Points on a hilly landscape, in no order, each with its height.
A ball rolls from a point to the lowest of its 2 nearest points, and stops where none of them is lower. Distance is the straight distance between rows; heights are no part of it.
nupi (h 5.37): [-11.5  50.1  28.8  11.7 -18.1  28.3 -42.8  -9.4  -8.4   9.2 -36.9  -8.5
   2.6  27.9  29.4  23.5  11.6 -51.8 -19.9   7.7  22.4 -65.9 -25.4  62.5
 -40.6]
Godi (h 7.30): [ 42.4  11.8  17.1   9.6   7.6 -63.0 -16.4  22.4   0.2  -7.7   6.0 -17.4
  26.0 -16.8  11.8  15.7 -15.3   0.5  29.1  44.7  -9.0   0.2  22.7   7.4
  18.8]
Semev (h 1.78): [ 46.3 -29.7   2.1  19.8  25.5  30.3  67.9   3.5  16.2   3.4  -0.6  16.5
 -24.0  21.3  -8.4 -12.5  10.8 -10.8  26.8 -29.6 -36.6  19.5   7.9  13.0
   4.1]
taga (h 7.85): [ 32.6   0.1  28.0  23.9   0.4 -34.9  -7.9 -18.0  25.3   8.6  25.1  37.7
   2.8 -41.2 -45.4  -5.5  26.5  -7.3 -20.8   8.6 -83.5 -18.1 -15.5   7.3
   6.5]
Tida (h 1.92): [ 27.0 -22.0 -12.2   2.8  17.9  28.6  83.7  27.3  35.3  -0.6 -32.3  27.6
   6.3  24.8  20.4 -34.0  35.2 -21.0  11.5 -49.8 -19.2  37.9   4.0  20.8
   3.5]
vafop (h 5.86): [-34.4  10.3 -36.7 -36.9 -34.8 -18.1 -37.3   8.1  29.6  15.1  42.2   2.2
  27.0 -22.4   4.7 -30.1 -32.6  26.7 -11.0  20.6  24.6   5.8  14.9 -32.8
  13.3]
Lasig (h 7.46): [ 10.6  32.3   9.9   4.6 -23.6 -67.4 -29.2  -1.5 -23.1  -4.2  -3.3   0.6
  29.5 -30.3 -18.6   0.3   0.3 -16.8  -4.1  48.4 -11.7 -27.2   9.5 -19.7
  20.7]
kuzu (h 7.00): [-38.7  11.9 -10.7   1.9   1.1 -30.1 -11.8  -1.5 -38.0  -0.5 -28.3 -16.4
  -6.5   4.1 -26.4   0.5 -26.4 -31.6  15.4  34.4  34.2 -30.1  -8.4 -40.4
   5.4]
Miz (h 4.72): [ -0.2  -5.0  11.6  23.7  -3.4  40.2  -1.8  -1.5 -18.2  -9.7 -32.9  -0.4
 -31.5  37.9  30.3  20.4   9.4 -25.1 -11.2 -25.9 -17.0   8.7 -14.9  64.1
 -17.9]
Borir (h 0.67): [-12.1 -38.1  -6.6 -12.7  34.6 -16.6 -30.7   6.7 -17.1   7.4  25.1 -46.8
  -8.6  -8.1  42.0 -20.8 -15.5 -25.6  43.9 -13.2 -11.3  13.2  23.2  20.7
 -16.3]
Pemiz (h 2.12): [ 66.8  56.5  40.3  19.8 -19.9   2.5  21.7 -48.3 -47.4  -6.4  -9.4   1.1
   8.6 -43.0  17.0  10.7  65.2  -5.8 -15.9  -0.9   1.1  -8.9  18.9  -5.2
 -18.7]
peli (h 3.81): [ 27.0  42.8  20.4 -24.6  18.6 -26.5   1.4  22.4  -9.2 -11.2 -56.7  -5.1
  33.4  45.7  -2.5  31.5 -29.3 -29.8  27.0  46.2  50.7 -77.3 -21.0 -43.4
  29.3]
sodap (h 0.94): [ 16.0  -8.7 -12.9 -20.9 -13.8  26.3  52.2   1.1  61.5   6.0  47.6  55.3
  33.6 -37.1 -32.2 -25.9  34.8  26.7 -27.6 -26.2 -53.1   3.5  -7.1  -2.7
  48.3]
debon (h 2.19): [-20.0 -38.5   5.7 -34.7  59.1  26.0  23.0 -20.0 -43.5  11.1 -13.8  -2.6
 -48.3  41.8  -5.3 -17.0  13.6   3.6  32.2 -41.7 -14.9  13.7 -26.2  20.1
 -52.7]
biriz (h 2.51): [  5.7 -55.9 -11.9   9.8  52.2  29.8  25.6  43.2  36.9 -11.0   7.0  -1.6
 -20.1  55.4 -39.0  14.4  -6.9  24.3 -11.5  -8.1 -24.0  16.0  15.9  -4.8
  69.2]
mepar (h 0.54): [-13.3 -20.2   0.0  -9.2  30.9  29.8  29.7 -12.9  30.7   5.7  87.2  38.9
   9.1 -52.8 -46.7 -26.6  10.6  17.4  -9.3 -33.7 -79.2 -16.1  13.3  -2.3
  45.1]
miseg (h 5.65): [-44.9  22.9   4.4  24.0 -12.4   0.8 -20.7 -28.5 -27.7  -1.1 -61.6 -40.9
 -10.3  12.1  27.7  27.9  40.4 -53.2 -31.0  -5.5  28.3 -46.3 -25.9  52.7
 -54.6]
kapet (h 2.58): [-50.2 -18.4  -5.3 -38.4  46.8 -18.3  -2.4 -34.6 -30.1   9.3 -45.7  -5.3
 -22.3  25.5  -8.4 -24.8  22.1  -8.0   9.5 -16.2  -0.5   0.7 -43.5   6.0
 -52.1]
peke (h 4.30): [ 24.8   5.3 -21.2  21.9 -13.8   2.0   5.6  33.2  50.5  -2.5 -69.5 -16.0
  10.9  59.2 -11.0  17.3  -5.2  13.3 -16.6  33.7  55.8 -42.5 -24.8 -31.6
  13.9]
zeduv (h 1.93): [ 37.4 -10.4  19.6 -17.1  39.4  22.6  49.8 -10.4 -28.4  13.7   4.1  18.5
 -32.8  11.2   5.0 -23.9  -3.3  -7.4  57.3 -22.3 -27.7  20.0 -11.8  15.8
 -24.2]
nima (h 3.99): [-18.2  -7.1  -0.5 -30.0  30.9 -34.8   3.9  27.9 -16.0 -17.8 -83.3 -41.0
  19.4  53.3 -14.9  18.8  -7.7 -15.0  21.9  29.2  59.3 -41.7 -24.3 -41.6
  18.5]
tur (h 2.77): [ 15.4 -39.0 -13.3  17.2  31.6  -5.9  -5.2  25.1  32.0  -9.9  -6.4  -7.6
 -13.0  27.9 -32.4  14.1 -23.2  19.9  -8.8  29.7  -2.5  15.6  -4.6 -20.0
  15.5]
zeza (h 3.43): [  5.1  -4.0  14.4 -34.2  16.1 -13.3 -38.6   3.1   4.4  21.7  57.2  33.0
  -9.8   2.7 -60.6 -26.7 -30.2  38.3   3.3  20.2 -44.4 -21.0 -16.5 -13.1
   1.2]
lurap (h 2.36): [ -5.5 -22.7  16.6 -18.5  43.3 -46.9 -54.3  24.3  34.1 -37.8  33.9   4.8
  19.3 -13.5   9.5 -25.7 -28.7  30.3  33.7  43.3  41.6  60.4  30.2 -52.5
  13.9]
mela (h 6.04): [ -7.4  29.1  -5.0   0.9 -39.6   9.8  45.4 -33.3 -58.9  33.9   9.4 -12.7
 -19.6 -23.7   2.6 -29.6   7.5 -70.4  25.6 -24.4   6.4 -45.5   7.9  -5.1
 -27.8]
dem (h 3.79): [ 17.7 -26.6  -2.9  31.0  31.4   2.8  26.3   4.8  21.0 -38.4   8.7  12.3
 -10.9 -21.2  -2.9  23.2 -28.1  39.7  11.1   7.3   1.1  88.8  25.6 -20.2
  32.6]
taf (h 3.56): [ -4.9  -2.8 -29.1  21.9  -7.3  15.7  27.1   0.7  46.3 -18.3  29.4  26.1
   6.4 -28.6  -7.2  18.9 -15.7  45.8 -35.3  15.1   0.2  35.4  16.2 -25.3
  45.2]
Fid (h 2.63): [-13.4  14.8   8.2 -31.2  25.8  14.6  -6.8 -12.9  -1.5 -11.7 -24.1  53.1
 -13.2  14.6  -8.8 -23.2 -19.4  36.4  10.0  13.2  -2.9  44.6 -45.0 -12.6
 -16.7]
Bag (h 4.05): [ 72.5  -4.2  12.5  43.9  10.6  12.1  43.5  -4.3   9.5 -17.7 -23.5   9.7
 -18.8  21.7 -10.5  29.7   6.8  24.2  23.1  14.3   8.5   7.9  10.0 -32.4
   0.9]
ker (h 5.68): [-21.5 -13.2 -31.3  -8.4 -10.6   2.8  33.1 -17.0 -10.7  19.3  38.7 -30.2
 -14.9 -30.9   7.2 -32.7 -26.0  -5.7  32.6   1.0  53.7  24.6  34.4 -50.7
   0.2]
bebiv (h 2.96): [-10.4 -26.2  -0.1  14.3  36.6   0.8 -25.1 -10.6  13.5  10.2  51.2  20.0
 -23.1 -16.3 -61.5  -7.5 -31.4   7.1 -15.2  15.9 -59.1 -12.2  -4.6  -4.2
   5.8]
kizun (h 3.98): [ 10.8  16.1  11.2 -31.5 -15.9   1.0 -31.7  17.7  18.5  16.9  -0.6  42.9
   8.5  31.5 -29.6  -9.5 -24.5  38.1   4.6  24.0 -17.5 -28.5 -48.7  -0.1
   0.3]
boti (h 6.61): [-44.8  42.5 -27.3  -4.0 -77.2  -3.2 -11.0  -3.4   7.2  24.6  -2.6   7.2
  16.6 -22.0 -21.3 -14.4  -2.9 -26.9 -46.5  10.6  37.3 -47.9  -0.2 -27.4
   5.9]
mirik (h 2.04): [-17.9 -15.7  15.0 -22.4  45.1  32.3 -37.3  -7.2  -7.6 -21.8  32.2  30.6
 -46.1  24.6 -25.2  -8.0 -47.6  53.9  13.9   7.0   6.2  61.5 -13.2 -29.6
  -8.2]
sumis (h 5.77): [-19.4  10.6 -37.1 -32.8 -53.2   9.4  46.9 -14.4 -45.2  35.4  33.3  -7.9
  -5.0 -23.9 -15.5 -28.3  -4.9  -8.2   6.3 -16.0  42.8 -23.3  22.1 -60.5
   3.7]
tepus (h 1.31): [ 52.8   5.7  33.9  32.8 -22.9  23.4  15.9 -47.4 -10.0  16.0  41.1  17.9
 -17.4 -33.2 -13.5   2.1  44.2 -15.4  -7.9 -44.9 -71.3 -31.3  11.5  17.7
  -2.1]
dudos (h 1.91): [  5.1  -6.2  12.8 -25.9  14.3 -72.5 -45.7  24.7  -1.4 -12.7  63.9 -18.3
  22.2 -24.1 -23.1 -27.0 -30.5  25.7  19.1  42.3  38.5   4.9  45.2 -70.8
  33.7]
tedib (h 3.80): [-59.2 -30.4   5.4 -20.2  32.1 -17.8 -65.1  -5.9 -33.0 -13.4 -16.3 -24.6
 -22.7  45.1  -2.6  35.8 -16.1  33.5  -7.2  -8.7   7.1   1.8 -39.5  27.3
 -28.5]
pulot (h 1.36): [ 38.2  24.1  17.3 -13.9 -40.7  36.6  56.1  27.7  50.7  -1.2  11.5  59.6
  32.8   2.2  -5.0 -22.6  53.2  15.2 -36.1 -49.8 -29.2   8.8   2.1  20.2
  28.6]
losit (h 5.87): [-31.3 -22.8 -10.2  44.9  -1.3  12.4  -3.7 -47.2 -36.0  10.2 -36.3 -47.1
 -35.5  18.2   4.5  33.3  23.0 -33.5 -27.4  -9.6  19.3 -30.5 -13.5  16.5
 -46.3]
lovil (h 2.70): [-22.9 -39.6 -18.4  -7.7  16.5 -27.5  -8.6  47.7  17.5 -31.7 -23.9 -25.7
  25.5  22.4  56.3   1.0  17.3  -1.9   2.0 -38.4 -10.5  49.8  23.8  37.9
  11.2]
gode (h 2.87): [  6.1  72.6   9.0  34.0 -56.2 -20.0  26.3 -12.8   9.5  -1.5 -33.5  19.9
  19.6 -27.9   0.4 -14.5  57.9 -38.9 -29.7  14.6  21.9 -34.5  19.7 -19.0
 -13.1]
kol (h 3.08): [-39.7   1.0   1.0 -53.2  43.6   6.8 -36.9 -17.7 -39.1  -0.1 -41.8  -3.4
  -7.4  40.4  22.0   5.4  -8.2  -2.0  16.8   0.1  22.7 -11.7 -47.2  33.1
 -35.1]
Gosid (h 1.18): [-32.4 -33.7  -7.2 -16.8  35.9  13.5 -22.0 -10.0  -9.6   6.7  34.9   9.5
 -16.7 -12.3  23.2 -30.0 -12.3 -17.9  27.3 -24.4 -43.6  38.1  11.1  20.4
 -26.0]
kaza (h 3.68): [-72.2  17.3 -16.1  -0.4  -6.4  41.1  -5.3 -21.3  41.1  -8.1 -21.3  54.0
   7.0 -27.5   8.9 -29.4  11.1  -2.5 -50.1 -26.6 -18.4  51.8 -32.9  33.9
 -20.9]
petap (h 6.10): [ 12.3  17.0   9.0  23.2   7.9  28.0  43.0 -42.9 -24.7   5.2 -45.3   3.7
 -19.1  -3.6  20.9 -17.8  38.8 -54.8  11.0 -10.5   4.4 -14.0 -18.3  28.7
 -50.0]
gefim (h 5.50): [-20.6 -28.7  -2.5 -23.4   4.7  33.5  -9.3  29.4  -8.2 -24.1 -35.6 -28.2
  -6.5  68.9  23.0  28.0 -22.9  47.5   8.2 -33.6  35.3  26.8 -15.5  19.2
   6.2]
Kuf (h 4.27): [ 29.6 -34.5  -0.7  23.3  23.3 -11.2   3.0   2.6  -8.6  20.1 -21.2 -32.3
 -24.1  30.0 -28.6   5.6   6.0 -29.8  14.4  19.7 -20.8 -63.3 -11.4  -2.1
 -16.8]
nifeg (h 2.56): [-13.5 -36.5   2.6  14.6  26.5  55.3  14.8  -1.2  34.4  11.9  37.6  32.5
 -36.4  20.6 -58.8   1.0  -9.3   1.3 -10.6 -20.5 -67.0 -29.7 -19.7   1.2
  32.8]
Muk (h 5.66): [-39.2   9.6 -38.3 -25.1 -31.3   9.4 -10.6  -3.8  22.3  14.8  55.7   8.6
  31.5 -45.3  38.5 -32.4 -15.9  13.2 -14.7 -10.1   3.6  36.4  23.2 -10.1
   7.3]
misap (h 1.90): [ 20.2 -64.0 -12.1   8.0  65.5   2.9  70.1   5.7   4.6   7.0 -15.5 -19.6
 -33.8  27.1 -15.5 -15.0  33.8 -21.1  18.4 -26.1 -32.1   8.3   6.1   7.4
 -25.7]
kar (h 3.04): [  6.7  22.2   9.5 -19.3  29.0  -1.0   5.4  -4.1  -0.2 -16.8 -24.1  41.3
  10.4   2.1  41.7 -26.2  -1.9   8.4  38.6  -6.0  10.1  61.6 -16.7  10.1
 -14.0]
Nozo (h 3.21): [  0.6   4.8 -11.8 -11.5   2.6  -7.6  -4.0  -4.0  33.6 -25.9  41.6  36.2
  24.5 -41.7 -14.4   2.9 -17.2  72.0 -24.3  24.7  11.2  78.3  15.1 -58.5
  33.9]
pupif (h 1.79): [ 75.3  32.3  52.7  -9.7 -22.4  13.8   2.3 -38.3 -57.6   3.8  14.4  23.1
   3.4 -29.1  -3.1  13.7  66.6   2.2 -18.5 -13.4 -40.0 -19.9  -3.2  27.4
 -14.1]
nes (h 7.73): [ 42.8  21.2  30.2   0.1  -1.9 -58.9  17.9 -25.8 -23.2  13.8   5.6  22.7
  18.0 -51.2 -28.4 -29.0  58.8 -35.9   3.3  11.7 -56.0 -27.8   4.6 -11.2
  -0.8]
tikod (h 3.23): [-10.2 -15.7   2.8  -1.8  10.0   3.9 -46.1  35.5  20.3  -0.7   9.0  -1.2
  -7.5  20.5  -4.4  15.9 -36.2  12.4   4.1   8.0 -35.8   9.1  -0.5  25.4
  24.7]
zogi (h 2.31): [-35.1 -51.7 -29.1 -15.8  29.0 -53.3   2.8  30.9   6.5  -2.2 -27.5 -55.5
  20.9  21.6  32.5  -2.2  19.1 -15.5  12.9 -22.9  14.4   2.2  16.6  13.9
 -17.1]
Nomaf (h 3.03): [-44.2  40.5  11.8  -1.8 -21.8  -8.6 -32.6 -24.7  27.2   5.8  -6.6  56.7
  19.3 -48.0   0.8 -39.8   4.0 -22.3 -32.1  -2.8 -35.4  20.9 -37.3  28.7
 -22.0]
Zez (h 2.15): [ 34.4  27.3  19.2  -4.5   2.3  14.6  47.7  53.9  19.9 -10.9 -43.5  26.9
  19.6  35.2  48.5 -19.0  32.3 -24.4  19.3 -32.7  -0.6  31.8   1.5  68.1
   5.9]
dofu (h 4.15): [  8.4 -25.2 -35.1   6.5   5.0 -32.8  16.9  37.7  30.4   8.5 -52.6 -38.0
   7.1  38.5 -17.7  -0.2   3.5 -22.1   5.5  29.7  43.0 -46.4   5.2 -38.6
  22.0]
gunir (h 6.01): [ -6.7   9.7   3.9  34.7  16.7   2.4   6.8 -46.7 -47.1  10.7 -56.0 -15.5
 -32.0  12.5  -0.7   8.5  28.3 -63.6  15.0   6.6   6.1 -53.6 -15.2  -7.1
 -39.8]
rak (h 0.93): [ 28.0 -19.4  12.6  15.9  -2.0  11.1  29.8 -16.5   3.3  17.6  73.9  13.8
   7.7 -55.3 -20.0  -1.7  29.9  -8.2 -14.6 -38.0 -83.5 -15.9  26.5  19.5
  29.3]
nozov (h 3.17): [ 46.4  50.3  22.6  26.8 -35.5 -36.3  20.2  -0.3  38.4  -1.7 -33.6  37.2
  30.2  -5.6 -19.9 -13.8  53.1 -14.4 -18.8  30.1  -6.6 -39.4  -7.3 -20.2
   2.7]
rolas (h 7.12): [ -3.0  -5.9 -21.8  23.7 -15.4 -44.4   4.9   8.2 -16.3   2.5  11.2 -37.7
  -8.9 -20.5 -25.8   9.0 -30.8 -28.0  20.9  32.8  45.3 -26.5  34.0 -55.7
  26.9]
fut (h 6.82): [-39.9  52.5  -2.9  -7.3 -33.2 -10.5 -12.7  -8.6 -31.4   8.5 -29.2  12.9
  10.9  -7.9 -17.3 -15.4  -0.9 -52.8  -3.6  19.0  26.0 -64.0 -18.7 -20.6
  -8.2]
Vas (h 4.42): [  9.9  28.9 -16.6   1.3 -35.4  -0.3 -22.8  28.3  51.7  -1.7 -29.9  24.6
  18.4  28.1 -27.6   8.3 -23.4  38.6 -26.7  44.1  23.6 -29.0 -35.4 -21.8
  15.6]
Nuriz (h 4.50): [ 19.3  14.4  10.6  61.5 -37.1  20.5 -49.5 -30.6 -25.2  -1.5   6.9 -26.2
 -24.5  -9.9  15.1  61.5 -18.1  -5.2   1.0  25.9   6.3 -33.9   2.5  19.4
 -11.9]
gapo (h 3.07): [  1.6 -16.4  10.9  -4.3  23.9 -26.6 -12.3  47.1  24.0 -48.5 -52.9  -8.2
  35.5  24.1  48.3  15.1   4.5  12.9  25.6 -12.1  21.0  80.7  13.3  30.7
  30.5]
fel (h 4.47): [  8.7 -35.9   8.9   5.2  25.8  -4.3  -7.7  12.3 -23.7   6.9 -27.4 -30.6
 -22.7  45.2   4.0  26.0  14.4 -21.5  12.1 -16.1 -28.6 -30.9 -17.5  48.6
 -17.3]
lumu (h 2.64): [ 13.2  10.4  27.3 -16.0   9.2  22.6 -14.3 -29.3 -41.7   0.5  42.1  18.2
 -32.6   0.1 -35.3  15.4 -46.2  65.8   8.4  27.5   0.0  27.3 -20.2 -24.2
  -8.3]
Lada (h 7.21): [ 22.3 -17.8   2.7  20.5  13.0 -52.2  -6.5   3.8  -4.3   4.6  35.6 -34.6
   6.3 -39.7  -8.6  -9.3 -21.7 -13.3  21.3  31.4   0.5   7.7  44.4 -20.6
   6.9]
ranor (h 2.05): [ -7.3 -71.4 -17.0 -10.7  57.0 -40.1  42.2  30.3   4.7   4.2 -15.3 -39.7
   0.4  28.9  20.2  -5.8  44.2 -11.9  13.8 -44.1 -27.6  -1.6  22.5  26.3
 -23.1]
rekeb (h 5.59): [-36.5 -14.8 -42.2   4.4   8.0  -3.7  30.2 -13.6  15.4  13.4  -6.6 -12.0
  -3.0 -32.5   5.3 -30.3  -6.0 -22.0  -4.4   3.9  12.4  26.9  10.4 -25.4
 -17.7]
suvad (h 6.13): [  8.1  21.8 -16.5 -36.7 -49.4 -13.5 -26.0   9.9   1.3  33.6  45.8  -3.1
  23.7  -8.7 -28.6  -5.1 -11.0  33.9 -25.1  14.2   5.1 -34.4  -1.7 -17.8
  15.6]
samub (h 4.57): [-41.1 -15.3  -7.6  -7.7 -20.7  16.0 -39.3  21.5 -19.1   9.0 -32.5 -45.9
   0.6  52.5  26.4  36.3  -2.4  -8.7 -24.8 -19.4  23.4 -47.7 -36.4  54.3
 -33.3]
nadol (h 5.24): [ 16.3  40.5   4.4  15.5 -50.0  34.2  27.0 -14.9  -5.3  -1.8  20.6  25.6
   6.4 -32.9  19.9  11.7   5.5  29.3 -33.7 -15.8   1.0  33.7  -2.0  14.2
  -5.6]
miro (h 7.63): [ 39.1  36.5  25.2 -14.8 -16.7 -54.9  -6.3 -23.7 -53.8   4.2  -7.6   8.8
   9.7 -39.1 -45.5  -3.7  44.7 -19.3 -17.7  25.5 -28.4 -43.0   5.5 -43.1
  18.2]
bos (h 3.67): [ 50.5  59.4  36.9  12.9   1.8 -27.7  10.1  -9.7 -10.1  -5.3 -43.5   3.1
  27.9  21.8   8.6  28.1  20.6 -23.7  18.9  35.2  24.5 -77.7  -7.1 -28.5
  12.3]
Vuv (h 4.21): [-54.2  -2.2 -30.9  18.5  -3.3  26.7 -19.8   0.4  29.0 -21.2 -25.1   8.1
  -4.6 -12.4  24.0  18.9 -13.1  11.7 -50.7 -12.3  -6.4  59.4  -9.8  24.4
   2.7]
Gipu (h 6.38): [-11.1  33.3 -16.0 -26.0 -80.8  22.4 -12.4 -16.4  19.1  32.9  37.1   6.3
  26.6 -30.7 -15.8 -12.5   7.6   8.5 -55.8 -16.7   7.2 -41.1  -6.7   2.8
   3.5]
zup (h 3.93): [ 67.8 -15.9  24.8  29.4  14.6 -10.0  49.3  26.8  19.3 -40.1 -20.7  -9.9
   9.5  -0.2  10.7  28.7 -15.1  23.7  41.4   9.2  23.1  64.6  24.9  -7.1
  30.2]
lur (h 4.99): [ -2.5  45.1  12.4   9.5 -26.9  52.4   5.8 -11.7 -24.5  -6.1 -10.9  18.4
  -9.7  -0.6  38.2  21.0 -17.8   2.8 -10.7 -14.8  17.1  30.5 -23.3  48.2
 -26.6]
denos (h 5.45): [-25.9  29.3 -21.2   6.9 -45.3  23.0  28.5 -16.0  14.9  12.2   3.4   8.4
  15.0 -34.9  22.0 -22.0 -11.7   0.2 -24.0  -3.9  36.0  28.9  -0.7  -6.0
 -19.4]
Bote (h 4.01): [ 50.2  40.3  32.2  32.6 -57.3  17.4 -53.7 -34.8 -39.6  -2.6  27.1  -8.5
 -12.0  -9.2   0.4  65.0   2.0  40.4 -32.6  21.6  -0.4 -34.3   7.8   8.9
  -1.4]
navuv (h 5.38): [-10.6 -28.0 -35.5  -8.7 -15.8  17.7 -16.2  48.9  37.4  -6.4 -26.8 -31.1
   2.4  41.2  22.5  31.8 -34.8  29.2  -3.7  -7.6  38.5  14.6  -3.2  18.5
  24.5]
rufen (h 4.85): [-70.9 -74.5 -26.1 -16.5  20.8  -7.7 -25.4  19.0   4.8 -26.2  21.1 -42.3
   2.2  18.1  43.2  19.0   5.2  32.4  -6.5 -42.8  30.8  49.8  32.9   4.1
   0.2]
nida (h 3.29): [ 18.8  37.7  37.4   9.6 -17.4  18.0 -37.3 -35.1 -55.0  -4.6  26.0  25.1
 -30.3  -9.1  -3.0  49.5 -35.5  41.6  -2.4  17.6 -12.8  11.7 -19.7  25.1
  -5.6]
naviz (h 5.18): [-25.3 -41.2 -46.0   6.8 -24.4  45.2 -19.8  23.4  42.0  -2.3  34.0 -31.3
   2.9  14.6  25.7  34.3 -50.6  26.8  -8.8 -10.4  29.8  24.9  29.2  17.0
  42.8]
med (h 2.76): [ 29.1   4.1   8.0 -42.7   3.2 -46.3 -11.3  20.8  20.6 -28.3  30.8  15.1
  37.0 -30.4   4.1  -9.3  -2.1  63.5  22.3  29.0  25.0  57.8  27.9 -53.4
  25.4]
nar (h 4.60): [-71.3 -43.9 -37.5   9.1  21.5   5.0 -32.8  -5.3   8.7 -25.7   0.4 -35.9
  -2.2 -25.4  36.5  23.0 -18.9  14.8 -22.2 -20.6  13.6  65.5  15.5  11.9
  -8.5]
godo (h 5.04): [-20.7  19.6  -8.1   3.0 -52.2  44.3 -18.2  18.4  15.7  26.8 -13.6 -16.8
   1.3  14.6  24.5  -5.1  -6.3 -32.6 -21.5 -23.6  16.2 -37.1 -15.4  54.2
 -32.8]
Turo (h 2.17): [-50.1  16.7   3.9 -26.9   1.7  11.8 -59.5 -21.2   2.8  10.7  24.7  43.4
   3.4 -23.6   6.8 -38.4 -13.8  -8.7   2.9 -14.1 -49.8  33.4 -34.8  22.6
 -23.9]
kab (h 4.78): [ 12.8 -24.8 -16.2  62.7 -12.1  26.4  -6.9 -16.3  -6.2  11.5  25.3 -38.3
 -36.6 -22.8  10.5  39.9 -31.5  -9.6  -3.6  -1.7 -10.5  -4.4  16.0  12.4
  -9.7]
vukoz (h 3.95): [-39.6 -15.8 -17.1  -8.9 -11.2  10.0 -67.3  13.2  -7.2   1.6 -14.7 -23.1
  -6.0  30.4   5.2  22.6 -34.9   6.8 -13.6   5.5  -5.1 -18.2 -30.1  45.4
 -10.1]
Nolu (h 1.15): [  3.9 -23.2  20.4 -33.1  30.5 -17.4 -22.9   9.7 -41.1  10.8  48.8 -58.4
 -11.7  -0.3   9.4 -16.5 -43.5 -11.4  68.6  10.2  36.4  -6.8  28.9 -23.1
 -17.3]
Bam (h 4.14): [ 76.6  -6.7  25.7  39.6  36.0  -5.3  33.5 -12.1   4.3   1.7 -37.8  -5.4
 -23.8  46.2 -18.0  13.7  24.1 -12.9  48.0  22.7  -5.7 -53.4  -3.8 -29.4
  -2.7]
sirid (h 7.31): [-18.4 -37.0 -15.9  14.8  50.6 -56.5 -53.7  12.4  16.5  -0.4  59.5 -26.0
 -11.1 -29.0 -39.3 -24.6 -34.2 -19.1  -2.2  34.8  -7.5 -18.9  40.6 -25.9
  16.3]
zade (h 6.12): [ 17.4  10.9  -7.5  42.2 -17.7  13.2  70.9 -45.4 -43.1  28.4  -2.6 -20.0
 -20.2 -34.2  25.7 -16.3  26.2 -61.0  22.1 -14.2  17.6 -11.2  22.1  -3.0
 -38.5]
Lubat (h 2.44): [ 45.8  59.6  31.9  19.7 -60.5   9.2  12.4 -25.2   1.6  -1.5  -1.6   3.6
  25.2 -46.0  13.3   7.8  70.5   0.2 -49.7 -11.9  10.8  -7.6  28.8  10.6
 -29.8]
fonu (h 4.97): [-34.5 -27.9 -42.3  35.7  -3.4  49.2  -6.7 -11.7  19.2  -4.3  55.2 -18.5
 -21.4 -38.2  -2.8  36.3 -42.4  10.1 -25.5   4.8 -10.1   7.7  25.9  13.7
  34.9]
dis (h 5.17): [-57.7 -34.4  -9.8 -38.7   4.8  -3.8 -43.6  20.7  -4.6 -33.9 -19.8 -31.9
  18.6  33.5  54.4  22.5  -7.6  40.5   8.8 -31.8  45.0  37.5  -4.7  18.2
 -18.7]
Daka (h 3.45): [ 57.7  67.0  33.0  -6.2 -20.0 -58.4   9.0  17.0  -6.2  -9.4 -45.5  20.9
  59.7  -6.0  -7.8  11.9  52.0  -3.1 -18.8  43.1  13.8 -54.9  -0.8 -37.9
  29.6]
vudu (h 2.27): [-16.3 -20.1   7.8   9.2  14.7  63.9  34.6  23.4  39.7   0.3  11.1  40.2
 -10.5  41.3 -22.4 -16.3   1.3   2.7 -11.8 -15.0 -59.0  18.1   3.1   6.2
  84.6]
lor (h 3.27): [  5.8   3.1   3.0   6.9  28.6 -22.2  20.8  12.0  11.5 -40.1 -48.2  -0.4
  21.2 -21.4  53.4  -1.8   4.2   1.6  24.9  -5.4  13.3  82.8   0.5  23.5
 -10.4]
nalis (h 1.84): [ 27.4  44.1  20.4 -22.9 -30.7  24.9  35.1  64.1  40.5  -7.3 -16.3  54.8
  29.5  36.0  25.7 -25.7  16.8   2.5  -5.9 -29.3 -11.1  31.1  -4.8  38.7
  26.5]
Batu (h 5.91): [-37.8  12.5 -16.5 -36.4 -21.3  20.6  32.8 -38.0 -54.7  48.9  19.5   6.7
 -30.2 -17.0 -19.4 -48.1 -11.7 -31.2  27.2 -19.6  14.3 -32.1 -12.0 -35.0
 -34.4]
Dil (h 1.50): [ 22.6  -9.8   7.0 -45.7   8.4 -39.5  -7.1  20.8 -34.6  21.8  81.1 -39.9
   6.2  -6.1 -25.4 -23.9 -38.3  22.1  39.6  14.7  38.7 -24.4  42.9 -52.2
   9.9]

Where does a ball stop that starts at each point below?
nupi: Semev
zade: Borir
gapo: Semev
lur: Borir
peke: mepar
nozov: mepar
Vas: vudu
rolas: Borir
dem: Borir
navuv: mirik
